Points on a hilly landscape, in no order, each with its height.
A climber steps from a point to the highest of its 2 nearest points, and stops where none of them is higher. Distance is the straight distance between rows; heights are no part of it.
J_332: [171 130 141 112 138 108 148 207 186 134 207 128  91 136 137  50 127 117
  57 110 113  89 108 135 127 134 151 150 176 147 146 172 114 120 177 103
 153 134 122 159 119 147 103 131  29 120 111 123 126  85  72 158  89  88
  78 169 136 106 108 156  97 198 123 176  89 156  92 161 136 100 129 111
 120 193 120 117 125]  height 34.6
J_673: [102 112 149 148 155 141 109  78  84 100 102 138 124 126 133 140 105 191
 133 134 135 157 120  86 117 136  89 110  99 159 117  95 113 133  84  97
  97 118 127 146 133 121 155  99 167 128 137  91 132 135 147 102 141 141
 164  73  96 124 132 116 121  54 137 128 145 133 176 100 155 209 103 102
 137 111 122 134 138]  height 3.9
J_417: [117 134 138 111 148 100 146 111 120 133 144 139 126 130 111 108 116 190
 116 120 129 141 127 105 133 133 100 111 128 123 119 104 143 147 139  95
 157 106 117 163 147 109 153 128 145  85 118 124 115 128 135  79 108 104
 118 119 132 117 162 127 143  84 123 124 109 132 150 135 153 176 106 137
 160 141 147 169 134]  height 28.0
J_194: [176 140 147  89 118  83 155 201 188 153 206 101  79 151 132  53 146 113
  78 120 105  86 139 146 145 120 147 149 172 132 126 151 144 148 200 109
 168 115 112 170 118 130 107 154  33  95 112 147 121 107  84 153  86  88
  89 170 133  86 104 172 133 188 104 152  73 162 100 146 162  85 118 102
 148 176 128 129 121]  height 41.0
J_591: [134 132 130  92  99 122 153 152 163 132 136 113 121 147 124 136 152  57
 164 146 105  95 131 145 145 128 132 114  95 135  93 128 138 133 137 151
 133 115 120 121  93 106 155 172 128 131 138 154 112 145 137 150 123 153
 123 146 141 125  70 128 164 120 114 119 102 138 102  99 168 110 129 146
 150 101 135 140 129]  height 67.8
J_46: [111 127 103 124 150 111 160  27 150 131 111 113 153 133  89 152 136 151
 168 156 136 143 136  88 118 123 136  94 146 123 106 109 116 150 115 150
 168  67 150 178 146  80 212 107 172  89 109 151 157 116 143 100 137 129
  97  99 129 107 190 123 151 122 103  95 113 138 180 105 107 182  95 127
 186  85 144 122  85]  height 16.8
J_650: [124 124 125 132 150 137 127 124 119 118 137 135 148 118 127 114 131 159
 117 121 138 120 113 105 124 137 111 133 147 129 145 159 114 138 135 114
 128 141 144 154 135 142 122 126 134 133 104 123 146 117 111 123 117 106
 100 123 128 129 161 137  99 137 135 138 134 138 115 140 106 145 131 135
 113 145 127 125 137]  height 25.8
J_542: [100 140 111 130 139 119 135  66 133 135 102 127 160 127 100 162 135 131
 163 145 143 141 150 108 114 126 132 102 121 123 123 117 142 143 115 139
 151  94 149 138 142 105 176 134 176 108 116 157 131 135 158 103 126 138
 104 111 142 129 183 120 137 112 112 101 124 113 151 127  98 163 121 144
 151  85 137 139 104]  height 12.3
J_355: [130 106 137 130 168 154 145 175 174 123 200 175 102 122 148  56 112 139
  35 114 125  95  65  87 124 158 124 139 164 181 152 191  76 108 135  87
 142 138 127 166 116 159 115 117  61 135 120  95 168  65  77 147  96  77
  85 137 108 132 122 115  78 169 157 201 119 172  97 150 131 128 125 118
 111 189 110  94 145]  height 25.1
J_688: [141 141 110 135 131 115 131 125 115 138 137 110 152 123 114 122 150 154
 138 110 141 122 133 126 130 127 133 141 171  97 146 152 135 147 172 134
 142 145 138 142 144 124 114 124 123 121  97 149 138 128 109 128 125 109
 102 142 149 114 173 152 110 162 118 122 115 121 119 147  86 108 132 131
 115 148 139 125 127]  height 31.2
J_725: [178 130 160  73 112  97 145 198 113 169 168 105  61 145 152  87 134 145
 116 116  94 110 124 147 191 113 115 142 139 112  88  84 151 138 182 113
 121 118 106 121 126 104  89 165  78 102 145 117 100 170 106 134 126  99
 185 155 126  96  67 148 176  97 113 134  90 157 119 122 222  97 111  95
 146 162 155 173 148]  height 65.4
J_976: [ 99 111 174 141 105 130  94 145  92  97 101 182 109 102 166 142 103 134
  93 125 131 163 160 158 138 136  86 105  59 134 118 109 140  95  45  81
  97 128 112  96 129 182  87 152 145 141 174  83  80 145 177  68 106 138
 186 121 116 166  98  91 130  29 170 148 161 101 150 143 152 161 149 154
 103 143 115 176 142]  height 34.5
J_483: [169 118 113 135 123 168 117 140 105 150  88  97 128 136 148 124 162 125
 153 109 130  97  95  99 152 135 134 141 145 129 130 130  94 129 150 153
  82 159 139 111  98 104 119 105 113 163 120 127 153 154 120 204 156 166
 158 103 112 113  72 155 139 162 123 133 135 146 106  90 160 101 112  74
 113 118 125  77 141]  height 40.3
J_582: [ 92 123  99 127 156 103 178  15 175 125 133 114 157 125  91 148 136 169
 147 171 149 138 151  95 108 124 138  97 162 131 106  98 121 164 102 156
 206  52 130 201 157  79 229 101 174  58 114 156 153  91 142  77 125 105
  62 110 124 108 219 111 151 120 110  87 111 153 204 105 101 183 108 149
 208  87 152 115  69]  height 21.5
J_887: [120 116 131 141 125 148 116 182 134 101 142 153 129 118 145 111 111 108
 108 116 124 124 120 147 105 131 141 149 139 125 166 154 108  90 110 124
 109 170 124  95 134 174  84 115 103 160 122 107 118 112  95 151 128 136
 122 150 127 148 113 120  84 172 152 163 159 116  87 165  91 106 152 144
  70 167 113 129 131]  height 48.5
J_756: [109 119 173 133  91 130 105 134  90 113  96 158 107 115 152 149 119 124
 129 130 118 145 156 161 149 129  81 100  47 133  97  97 155 105  56  95
  97 114 122  91 120 147 117 152 151 137 175  96  75 161 174  88 124 146
 190 127 129 152  75  97 160  26 148 129 140  95 147 122 182 156 125 144
 129 121 132 176 143]  height 40.6
J_721: [102 135  98 138 131 130 141  57 155 126  86 122 167 131  90 195 157  69
 182 166 132 128 151 115 105 125 156  84 100 137 108 138 134 134  99 178
 145  90 165 129 122 104 189 134 182 133 125 172 141 132 162 134 138 166
  92 105 146 137 165 115 142 135 114  96 118 109 140 109  85 143 128 145
 155  54 122 110  91]  height 9.8
J_321: [106 127  89 129 128 138 155 112 202 109 153 156 146 130  92 158 140  25
 123 175 123 122 130 149  73 148 178  99  72 170 127 179 117 130 107 167
 168 109 124 150  88 146 199 155 149 141 136 164 139  92 136 136 114 165
  49 133 144 161 131 120 124 174 133 121 120 123  92 111  88 126 163 192
 143  78 100  96  98]  height 20.3
J_669: [150 115 103 135 142 129 139  25 120 138  75  91 146 147  90 153 139 154
 180 145 139 144  99  66 140 129 124 101 141 128 114 114 103 143 125 146
 110  97 157 162 120  72 200  84 155 123 105 135 180 140 132 141 168 153
 129  77 111  92 140 133 149 125 109 107 119 138 174  85 140 177  86  71
 174  89 141 100 115]  height 72.2
J_450: [164 110 140 120 125 139 125 149  97 146 120 117 101 134 146  95 123 187
 115 108 128 110  96  89 169 138  90 133 128 145 117 121 108 125 149 101
  92 139 117 134 126 121 111 113 104 138 126  94 122 152 112 149 136 124
 169 110 105 103  93 135 144 100 145 154 118 136 126 121 192 148 100  88
 133 158 138 135 156]  height 46.3
J_489: [158 108 129 126 110 162 130 212 159 121 149 141  90 126 161  92 126  77
 103 100 109  88  92 133 136 131 156 147 133 161 134 137  90  93 121 124
  92 160 125  84 112 137 102 125  70 173 144 104 122 116 101 195 132 155
 155 141 117 130  34 133 120 173 145 169 126 150  71 128 159  80 126 106
  88 151 115 100 138]  height 35.1
J_624: [170 162 102 129 111  84 125 115  95 172 115  60 148 144 115 164 161 119
 196 107 108 142 152 162 143  84 180 169 180  57 127 110 164 163 221 183
 149 131 153  99 147  87  93 125 114 121 111 187 149 155 141 145 151 116
 152 140 165 100 174 170 152 193  82  87 108 108 112 125  71  38 141 106
 126 104 146 108 120]  height 44.2
J_726: [164 147 130 129 125 103 134 163 118 149 159 102 131 137 130  99 147 161
 115  92 127 106 137 153 138 109 139 161 185  86 145 149 135 143 208 131
 135 145 129 140 146 126  85 108  81 110  98 141 125 120  85 135 119  90
 112 164 145 101 164 166 107 182 108 136 103 133 114 148 100  87 135 106
 111 170 135 121 123]  height 35.7
J_918: [ 68 116 135 162 158 167  88  91 109  81 105 166 161 103 146 166 111 120
 113 146 155 151 134 117  94 148 124 125  91 152 153 147 119 124  51 126
  93 138 153 122 110 185 113 125 172 158 143 107 147 118 145 109 129 147
 126  99 117 168 148 113  66 108 154 133 174 114 145 128  83 161 156 159
  91  95  97 113 125]  height 40.5
J_167: [130 124  99 124 168  85 175   7 172 142 153  95 150 129  78 117 134 199
 135 142 150 139 122  87 124 118 137 109 185 113 124 115 127 174 152 141
 204  66 133 223 160  78 219  87 144  47  95 143 179  85 127  78 133  87
  62 115 122  87 219 137 144 145  99  93  96 162 199 104  99 182  87 121
 219 113 164  95  77]  height 28.4
J_15: [155 145 119  91 101  69 167 115 157 182 129  75 123 151  93 125 157  99
 181 132 127 112 156 140 164 105 154 119 153  89 105 103 176 169 202 154
 181  87 117 147 111  70 161 169 125  79 125 193 128 145 141 115 126 118
 106 151 155  87 141 150 186 142  78  84  71 133 137 122 136 105 131 136
 191 115 163 146 107]  height 49.9
J_886: [ 96 125  94 137 162 153 172  66 177 114 129 140 153 129 107 140 158  89
 127 167 130 108 103  90 102 143 136  99 111 170 126 167  85 142 106 150
 158  89 148 168 107 122 208 112 153 126 113 147 173  88 125 134 124 145
  64  87 116 143 142 131 118 154 119 135 116 159 130  93 109 164 128 142
 147  84 111  83  97]  height 47.7
J_733: [151 127 120 125 108 158 116 148 107 142  95 101 131 140 148 144 154 100
 179 120 117 106 119 130 148 115 125 137 117 116 109 116 123 130 137 158
  89 152 141  95 110 108 119 131 134 156 132 132 127 171 129 181 155 166
 170 114 128 122  78 143 146 131 122 125 140 138 105 100 155 100 121 100
 110 101 135 112 139]  height 47.9
J_302: [124 121 103 133 155 149 157  52 142 125  98 119 147 140 100 148 153 121
 157 153 136 120  97  69 120 137 115  97 122 155 120 140  86 141 114 139
 124  92 156 165 111  97 200  97 160 135 109 136 180 114 130 138 146 153
 107  73 108 117 137 130 132 136 112 126 118 151 150  86 127 172 102  99
 159  90 117  86 103]  height 58.6
J_445: [156 133 104 125 140  79 140   8 118 161 102  69 164 146  75 147 114 208
 176 119 138 171 137  92 144 114 138 112 178  73 110 102 161 169 160 155
 169  90 134 166 160  56 190  88 145  72  88 139 159 137 153  97 157 108
 109 123 137  72 210 126 159 134  96  69 109 119 201 108 107 167  74 101
 212 109 178 128 105]  height 45.6
J_720: [ 76 125 139 171 145 162  68  85  91  84  82 149 176  94 141 192 107 108
 127 142 176 172 160 139  91 141 129 117  88 141 153 138 149 119  45 138
  88 143 154  94 117 182  97 136 184 164 142 116 127 135 163 102 136 156
 144 107 139 168 155 117  78  93 159 114 183  93 155 137  72 156 163 168
  87  84  95 122 123]  height 47.4
J_642: [105 123 111 121 110 149 143 143 193  95 159 176 133 133 111 143 125  40
 100 167 120 123 132 155  87 146 163 107  69 158 132 177 115 115  92 147
 147 122 119 131  95 153 168 160 138 155 138 144 130  96 130 130 109 163
  75 147 141 163 120 118 116 162 146 132 133 120  86 126 108 119 158 184
 129  99 100 114 114]  height 24.2
J_862: [ 88 131 166 131 163  95 131 100 101  96 147 157 102 137 126 124  99 215
  94 136 108 178 132 106 119 145  73 107 106 147  90  64 146 136  93  72
 152 114  90 159 160 121 154 106 157  51 144  71 108 113 153  46 105 104
 155  82  97 125 155  93 162  20 139 128 140 128 219 106 198 207  92 123
 180 149 144 191 142]  height 19.1
J_635: [152 135 129 102 134  93 160 112 144 160 153 105 117 147 103  94 142 166
 129 123 129 119 116 107 156 123 118 114 144 116 120 121 145 158 182 109
 160  96 118 175 129  91 157 138 114  83 105 145 137 124 121 102 112 106
 104 132 141  90 145 151 157 120 108 126  74 142 139 129 162 148 107 120
 184 144 157 149 119]  height 34.9
J_589: [192 112 125 131 146 157 127 161 136 159 121 112 105 131 153  80 161 144
  90 102 136  61  67  78 147 152 146 146 175 143 143 157  74 121 172 123
  90 156 124 139  97 113 120  86  67 154 110 128 173 126  98 210 141 135
 136 127 110  99  66 160 119 198 125 155 109 164 109 102 180  88  98  48
 119 160 106  44 140]  height 23.9
J_827: [133 160 127 104  76 108 119 172  84 149 121 126 112 129 138 129 120 115
 152 111 116 149 180 203 145  99 114 144 132  82 120  79 188 110 154 127
 138 131 106  82 160 126  77 159 135 113 156 152  64 173 137  87 127 114
 182 176 155 154 127 121 160  93 113  95 142 106 120 160 131  88 147 153
 101 134 147 190 146]  height 70.4
J_436: [126 116 183 134 131 120 126 129  92 127 121 151  71 132 150 110 102 199
  93 130 102 159 105  99 155 154  62 116  74 167  84  86 116 118  91  62
  98 127 100 133 148 125 128 119 129 117 161  50 102 142 151 100 131 124
 196  85  84 121  85  93 156  18 151 164 130 122 171 109 219 195  90 111
 158 160 141 169 159]  height 11.0
J_730: [106 134 129 137 128 134 111 156 113  99 135 142 146 110 128 130 111 137
 114 119 138 137 140 157 102 127 134 151 153 102 172 147 132 107 131 125
 123 163 127 108 150 173  70 120 125 142 111 124 111 121 102 126 125 113
 111 160 139 147 160 122  81 156 141 142 165 106 109 175  72 109 159 159
  76 161 117 148 138]  height 56.7
J_931: [115 139 176 124 147  90 135 121  95 121 138 154  82 144 130 118 104 207
  94 128  98 176 123 111 141 150  66 101  96 147  77  66 153 130 106  60
 140 118  84 143 158 112 141 114 141  72 147  64  97 129 149  59 114 111
 170  93 100 119 117  93 175   8 137 139 130 117 195 116 225 198  85 118
 183 159 158 198 159]  height 15.5
J_274: [167 118 103 127 134  94 125  12 110 153  77  73 156 153  81 151 122 188
 191 129 130 167 115  81 159 112 129 111 167  89 107  93 141 161 144 154
 130 102 143 151 139  52 192  82 140  97  95 134 159 150 142 123 174 138
 133 102 122  72 170 129 167 124 102  78 113 121 197  96 141 168  73  75
 195 102 165 127 116]  height 56.3
J_509: [125 134 128 101  98 125 151 164 155 123 145 142 123 137 127 119 136  84
 129 142 114 112 136 149 135 128 119 115 103 142 116 135 140 122 122 128
 142 126 114 119 113 128 134 168 124 133 130 137 108 136 127 123 114 140
 115 153 140 131  94 123 142 122 136 127 115 124  98 132 149 115 133 156
 132 124 128 150 131]  height 58.1
J_629: [113 140 122 142  92 152  94 142 132 105  98 138 154 127 123 184 127  48
 155 150 135 140 161 181  92 114 151 131  87 114 137 139 152 103  87 161
 112 161 141  67 130 157 115 142 162 170 142 149 103 147 139 151 143 165
 137 148 158 164 123 128 121 149 139 106 163  88 103 134  84  82 163 174
  87  96 109 122 123]  height 62.4
J_604: [148 119  98 165 138 191 109 135 119 126  86 121 147 121 140 133 147  94
 149 117 140 107  87  99 110 144 149 148 135 154 155 175  68 122 103 157
  76 183 146  98 103 133 136  94 134 204 114 138 170 115 121 228 160 174
 113 107 120 144  84 140 106 198 128 139 151 133 100 105 112  87 128  98
  94 122 103  46 127]  height 37.5
J_824: [161 163 129 111 111  85 146 178 124 159 168  99 114 140 124  96 140 141
 121  97 116 112 161 177 143  99 146 167 177  86 141 127 160 144 221 131
 153 131 115 136 153 119  76 134  76  94 111 157 107 126  99 114 110  89
 115 181 151 105 163 166 123 185  92 118  89 130 110 158 103  77 141 124
 120 162 138 148 126]  height 40.9
J_74: [181 108 131 132 136 163 122 201 139 141 134 130  90 122 161  78 141 119
  92  86 118  70  77 105 138 137 152 149 167 156 146 141  76 100 153 120
  81 163 123 106 108 123  93  95  61 166 133 109 143 118  91 209 139 142
 153 128 111 111  45 147 115 191 136 169 117 158  86 124 163  78 108  68
  93 166 111  70 141]  height 29.3
J_123: [ 78 113 159 144 152 136  92 120 105  87 128 170 138  93 152 126  90 179
  88 128 141 161 132 122 113 144  97 135 105 139 143 121 116 122  73  83
 106 129 127 136 132 188  87 132 152 131 148  85 116 121 145  74 105 114
 145 115 110 160 149 100  85  72 165 146 173 122 147 151 113 169 147 150
  92 144 107 148 143]  height 25.0
J_366: [138 133 128 108  96 136 124 132 109 141  98 102 127 142 137 155 151  89
 187 135 113 114 137 145 153 110 119 119  97 108  92 100 146 133 132 154
 110 126 137  95 113  95 137 149 151 134 142 144 103 178 144 145 149 159
 169 128 143 121  83 126 168 101 113 109 125 124 118 104 162 117 126 123
 132  94 145 148 137]  height 56.1
J_97: [179 119  98 149 134 180 115 146 112 148  85 102 131 120 143 125 164 107
 150 104 131  91  78 102 133 138 159 154 155 137 141 146  72 129 138 161
  76 177 144 105  96 109 121  94 111 189 119 142 171 140 123 239 165 170
 139 109 116 118  67 158 128 202 116 135 136 147  99  86 145  70 119  68
 101 119 113  38 130]  height 34.1
J_254: [120 155  98 139  98 131 122 133 145 126 116 121 157 136 107 180 135  60
 167 148 136 137 161 175  94 113 160 135 120 111 145 137 156 119 130 167
 150 154 133  88 139 133 122 149 148 146 124 183 113 136 142 142 135 150
 107 154 163 150 162 133 132 172 121 101 136  94  98 141  71  70 160 174
 104 106 121 129 118]  height 53.5
J_760: [152 137 125  99 120  72 173  81 158 172 130  84 117 153  84 115 147 136
 165 130 126 124 135 112 160 116 141 102 150 101 100  99 157 165 179 141
 172  77 121 171 123  64 185 147 129  73 109 167 139 135 136 101 127 117
 100 137 140  85 145 142 179 123  89  97  70 135 155 121 150 144 106 125
 211 123 166 150 102]  height 42.2
J_711: [ 90  98 128 157 175 181 113 149 150  97 156 181 136 113 147  97 111 125
  71 121 138 117  71  95  92 159 142 141 139 170 177 190  58 105  85 115
 112 159 132 134 115 183 115 107 118 171 120  97 178  59  91 163 126 115
  86 120  99 165 121 110  54 185 160 172 170 149  94 149  93 128 151 133
  85 163  88  75 138]  height 23.1
J_283: [140 158 100 144 116  97 131 118 110 159 123  84 163 130 103 150 155 122
 169 116 133 136 158 148 127 104 154 156 178  78 148 133 161 156 192 161
 160 140 139 114 157 108 100 125 130 120 100 177 131 131 130 124 135 109
 111 152 163 104 199 159 131 178 100 100 107 102 116 146  62  73 141 141
 117 124 143 125 117]  height 37.4
J_810: [137 124 126 125 102 152 127 215 164 110 157 147 102 127 145 107 114  72
 104 117 110 111 116 167 113 117 156 149 124 136 145 139 106  82 120 126
 114 163 124  81 128 152  95 135  76 164 136 109 106 115  99 160 124 149
 139 164 129 144  74 128 110 175 147 159 136 129  69 153 125  90 148 138
  79 159 119 129 125]  height 41.5
J_295: [120 161 113 119  87 103 115 139  94 157 107 111 134 131 122 150 128 115
 178 118 132 150 179 177 138 105 123 132 137  83 118  90 190 134 153 138
 151 125 116  91 156 110 105 154 157 112 144 170  76 169 149  87 128 116
 155 156 162 141 159 127 166  99 104  73 131 103 130 154 114  92 139 155
 119 114 151 176 140]  height 61.2
J_566: [124 104 131 144 159 167 133 163 151 111 156 167 122 122 149  83 122 131
  69 115 130 103  69  86 116 156 128 133 147 176 159 186  72 107 113 107
 115 155 127 139 115 158 121 109  92 163 120  99 164  78  94 170 114 110
  96 124 107 145 104 119  78 173 152 181 138 157  88 141 122 120 133 114
 101 166 104  88 144]  height 20.4
J_834: [115 130 142 124  92 130 109 172 103 110 116 155 126 110 152 129 106 117
 113 122 128 146 161 177 129 120 103 135 111 106 140 111 150  95  99 112
 117 146 118  86 147 166  77 147 132 140 147 113  80 151 131 101 118 133
 160 155 132 156 113 107 123  88 153 132 163  98 115 163 123 117 151 156
  82 149 125 171 146]  height 51.5
J_125: [100 147 134 156 120 136  87 140  93 101 102 132 164 104 134 167  99 115
 133 128 157 163 167 171  95 122 139 146 140  91 175 133 152 108  99 137
 109 166 135  80 152 178  60 127 157 157 122 136  96 139 126 121 141 125
 137 150 141 159 165 123  87 133 143 123 190  85 128 172  57 102 164 164
  64 133 112 147 139]  height 67.5
J_420: [ 91 129 145 125 160 106 130  94 109 113 141 150 125 128 115 120 106 204
 114 131 129 158 136 105 115 134  91 109 121 134 112  86 142 140 112  87
 156 105 111 161 157 111 163 115 161  73 130 106 118 116 148  60 107 109
 130  96 119 129 175 112 150  59 131 118 126 128 181 121 161 193 102 134
 165 130 144 174 131]  height 23.8
J_382: [127 116 159 141 131 131 100 109  72 122  96 127 107 128 147 126 106 197
 130 121 127 158 124 104 143 133  74 117  88 144 107  87 127 127 100  88
  87 133 110 129 130 118 129 112 145 133 145  79 104 155 152 115 145 140
 188  88  97 120  97 111 148  35 148 135 141 120 162 112 186 192  99 100
 135 136 133 156 160]  height 7.2
J_411: [ 97 130  91 129 136 118 171  63 189 126 113 136 154 130  87 189 158  49
 165 177 127 118 151 124  93 136 166  73  97 156 107 150 131 134 111 187
 172  69 147 154 107 109 215 142 174 112 130 178 134 104 159 121 125 160
  61 115 141 141 159 109 146 144 110  98 108 124 137 106  86 150 141 167
 172  52 121 110  78]  height 12.9
J_761: [143 105 158 134 139 143 117 150  97 135 129 138  97 115 155  81  98 212
  80 104 130 117  84  67 151 151  81 140 130 164 128 133  93 111 133  81
  87 150 111 147 139 145  96 107 107 137 136  65 135 132 111 143 126 104
 166 101  89 113  96 114 116  87 160 175 131 141 132 128 170 167 107  90
 115 178 125 128 169]  height 38.7
J_188: [ 92 146 134 174 140 141  68  96  72 102  80 120 181  94 135 187 105 129
 152 136 176 174 161 143  98 138 132 131 126 109 162 132 153 134  83 140
  90 156 154  88 134 168  85 131 180 167 126 131 117 153 155 119 151 135
 144 115 143 154 172 123  90  92 148 106 182  84 148 151  62 133 150 151
  73  97 107 128 137]  height 55.8
J_5: [155 158 109  90  90  56 156 130 131 194 140  67 121 149 103 144 154  90
 190 122 119 129 180 171 172  90 172 146 167  74 107  83 198 165 224 165
 188  99 108 127 130  71 124 162 124  75 134 205 121 150 149 107 126  98
 123 163 169 100 165 151 183 158  63  66  79 125 130 135 106  60 151 134
 167 114 167 146 115]  height 59.1
J_881: [117 127 140 105  86 130 134 181 140 112 149 161 110 128 140 120 119  91
 108 140 118 126 150 169 135 124 108 120  92 135 122 123 147 100 105 115
 132 131 113 102 128 150 109 166 116 135 147 118  92 142 131 105 109 134
 140 161 135 144  90 109 135  99 152 136 130 113  97 148 154 109 146 153
 115 141 127 169 139]  height 50.6
J_492: [114 108 130 129  89 161 119 160 168  94 140 170 125 134 128 155 126  32
 113 157 115 121 137 166 103 132 149 109  47 150 123 163 122  92  65 136
 116 139 125  97  95 160 149 159 130 171 157 118 111 119 137 135 119 173
 123 148 135 165  76 102 121 136 152 134 138 106  81 117 129 109 156 169
 116 105 102 120 122]  height 29.4
J_238: [177 144 153  69 109  86 154 209 138 164 184 104  68 150 144  80 139 123
 110 115  93  95 141 169 173 109 131 151 155 104 106 102 157 139 201 121
 137 112 106 131 126 109  83 165  62  96 135 138 102 151  99 136 111  94
 158 174 138  94  82 162 158 139  99 127  80 158 110 134 187  84 121  96
 142 165 148 166 134]  height 56.0
J_132: [175 152 148  86 117  82 151 215 147 161 192  99  79 147 141  72 135 127
  98 101  96  92 148 180 154 101 152 168 176 100 129 121 159 136 221 120
 144 116 114 136 136 121  69 148  39  90 121 140 108 133  87 139 102  90
 134 186 139  98 112 169 133 181  88 137  82 153  98 155 146  72 125  97
 129 171 134 148 127]  height 48.4
J_102: [161 157 110  96  94  76 136 134 107 182 122  67 123 155 117 157 159  96
 197 113 105 134 164 174 161  92 168 148 164  65 107  85 186 157 218 173
 159 116 128 102 137  73 107 156 130  98 132 194 123 169 149 124 145 115
 162 153 172 106 153 153 177 158  71  73  99 122 120 127 112  59 143 123
 146  99 158 150 124]  height 52.0
J_300: [141 148 140 124  95 120 110 182  74 130 115 129 111 111 157 120 105 146
 132 100 115 151 161 183 141 101 104 156 136  85 138  94 154 100 136 122
 101 149 115  77 154 148  52 136 122 136 146 117  69 167 122 104 130 121
 188 156 130 147 115 115 132  92 136 131 156 109 114 162 120 103 146 135
  73 150 136 173 149]  height 59.3
J_648: [138 131 105 124 162  76 146  38 131 149 134  97 155 131  77 118 115 225
 139 107 147 152 133  94 131 111 130 120 180  83 126 107 151 166 171 126
 185  94 133 187 165  81 183  96 143  51  90 135 155 107 148  78 129  85
  91 127 133  91 228 137 141 134 101  87 100 135 193 122  93 176  90 113
 199 124 170 126 107]  height 36.6
J_965: [112 137 116 173 116 167  76 116 101 105  70 118 173 119 133 209 127  67
 175 141 148 144 150 156  99 119 144 134  94 124 145 148 139 116  71 178
  83 174 163  63 116 155 115 125 174 202 137 141 127 150 144 178 166 175
 142 108 143 162 116 134 111 133 146 115 171  83 117 121  75  98 146 144
  84  76 100  94 124]  height 52.6
J_999: [ 56 103 133 164 180 187  97  93 123  78 118 173 154 101 154 137 111 138
  90 148 157 132 105  93  95 152 111 136  95 176 156 156  86 130  54 116
 102 130 142 138 108 192 119 113 158 153 146  91 166  92 128 114 121 133
 119  86  88 168 137 108  61 115 162 146 172 136 150 120 101 173 152 147
  95 113  85  98 129]  height 34.3
J_56: [127  99 150 134 179 144 120 121 113 131 148 144 112 115 142  73  94 232
  62 105 147 110  59  53 140 151  82 150 157 171 145 151  74 119 145  72
 109 140 118 188 143 152 109  90 112 120 120  74 160 100 107 129 114  70
 138 101  80 123 134 116  96 107 156 171 130 158 146 121 153 183 106  90
 122 176 116 104 167]  height 31.5
J_840: [125 131 147 116  90 130 114 137  92 135  94 122 122 135 147 148 133 112
 172 133 112 128 149 157 154 113  93 121  71 109  89  82 158 120 107 127
 105 122 126  89 120 113 129 151 155 133 160 124  82 180 152 117 145 150
 189 131 138 134  78 114 172  58 124 110 133 115 131 115 178 136 127 126
 131 108 142 171 144]  height 48.6
J_652: [ 62 100 126 169 188 194 101 108 127  88 130 172 151 100 155 117 106 141
  81 133 155 123  84  84  94 159 124 141 127 179 177 178  61 124  69 115
 104 155 141 139 106 191 113 102 144 168 129  94 189  72 105 146 132 122
  98  96  77 173 133 103  50 157 162 158 180 143 123 132  85 152 154 133
  94 132  79  69 136]  height 28.3
J_200: [125 132 106 167 121 182  95 124 111 115  79 116 165 125 136 172 137  78
 171 131 139 128 123 130 106 128 148 143 112 134 147 158 107 121  89 170
  82 182 154  76 111 148 130 113 160 207 128 138 145 138 131 207 165 177
 129 104 129 151 102 136 109 157 134 131 161 105 105 113  92  93 137 118
  85  95 102  75 120]  height 45.4
J_815: [ 82 105 165 142 121 142  88 140 105  79 119 191 124  97 164 138  88 137
  71 130 144 165 148 153 118 144 104 120  79 132 140 125 132  94  53  79
 103 129 115 107 130 202  69 149 141 143 160  82  99 125 159  70 102 130
 158 125 118 170 127  91  95  57 177 155 177 108 149 157 117 156 162 166
  85 146 106 162 140]  height 29.5
J_689: [ 98 115 143 138 156 139 113 122 105 104 135 152 144 104 141 115 104 184
 102 119 142 136 113 103 118 139 100 135 131 135 147 134 110 130 110  94
 115 139 131 146 137 160 104 121 141 131 121  98 133 121 121 108 113 108
 123 117 113 145 154 120  90 100 149 145 155 129 126 149 107 160 132 136
 103 147 119 134 148]  height 21.4
J_927: [166 118 153 100 114 125 137 175 108 155 139 111  83 141 149  91 131 164
 121 116 108 106 107 120 182 123  94 134 123 129  95  97 135 129 153 107
 106 127 112 121 123 106 101 138  91 121 138 102 109 165 107 140 133 121
 183 131 115 102  67 136 163  84 137 148 104 148 120 118 222 124 104  99
 142 156 151 156 151]  height 55.2
J_607: [145 119 137 114 145 128 153 190 192 123 213 161  93 129 138  56 116 115
  44 127 113 108  93 116 125 149 136 134 157 171 146 187 101 109 147  99
 158 130 118 168 114 152 117 141  51 126 112 109 146  74  81 141  87  83
  69 152 125 124 120 129  90 175 144 190 102 163  89 162 133 122 129 136
 123 182 121 123 133]  height 29.6
J_696: [128 116 133 128  84 162 111 202 150 100 137 152 114 126 150 139 121  49
 121 133 110 122 137 186 113 110 150 138  84 129 135 133 120  76  86 136
 100 162 123  63 121 157 112 146 111 178 156 109 101 131 123 156 133 167
 157 161 134 160  62 113 122 147 156 148 155 117  74 132 127  89 160 146
  84 133 111 130 130]  height 35.4
J_501: [ 96 135  81 130 139 122 167  87 201 122 141 145 156 126  89 170 149  48
 135 182 135 121 146 134  78 149 175  93 101 159 129 160 133 139 118 172
 191  88 130 162 106 130 203 151 161 108 125 179 142  87 148 114 112 148
  34 123 142 150 175 123 128 170 121 106 117 132 119 120  77 136 159 188
 158  67 117 103  84]  height 16.3

Where does a climber stop that starts at each point below?
J_382 | J_5
J_355 | J_725
J_123 | J_366
J_673 | J_5
J_652 | J_125
J_46 | J_669

Call two points neighbours if one is among the 2 nearest of the other. Go from one point of each pair to the other, from neighbour to neighbour, staying as high as possible. Name the lowest point that can't be avoided.
J_591, J_5 | J_881
J_629, J_591 | J_283
J_725, J_827 | J_688
J_5, J_827 | J_102
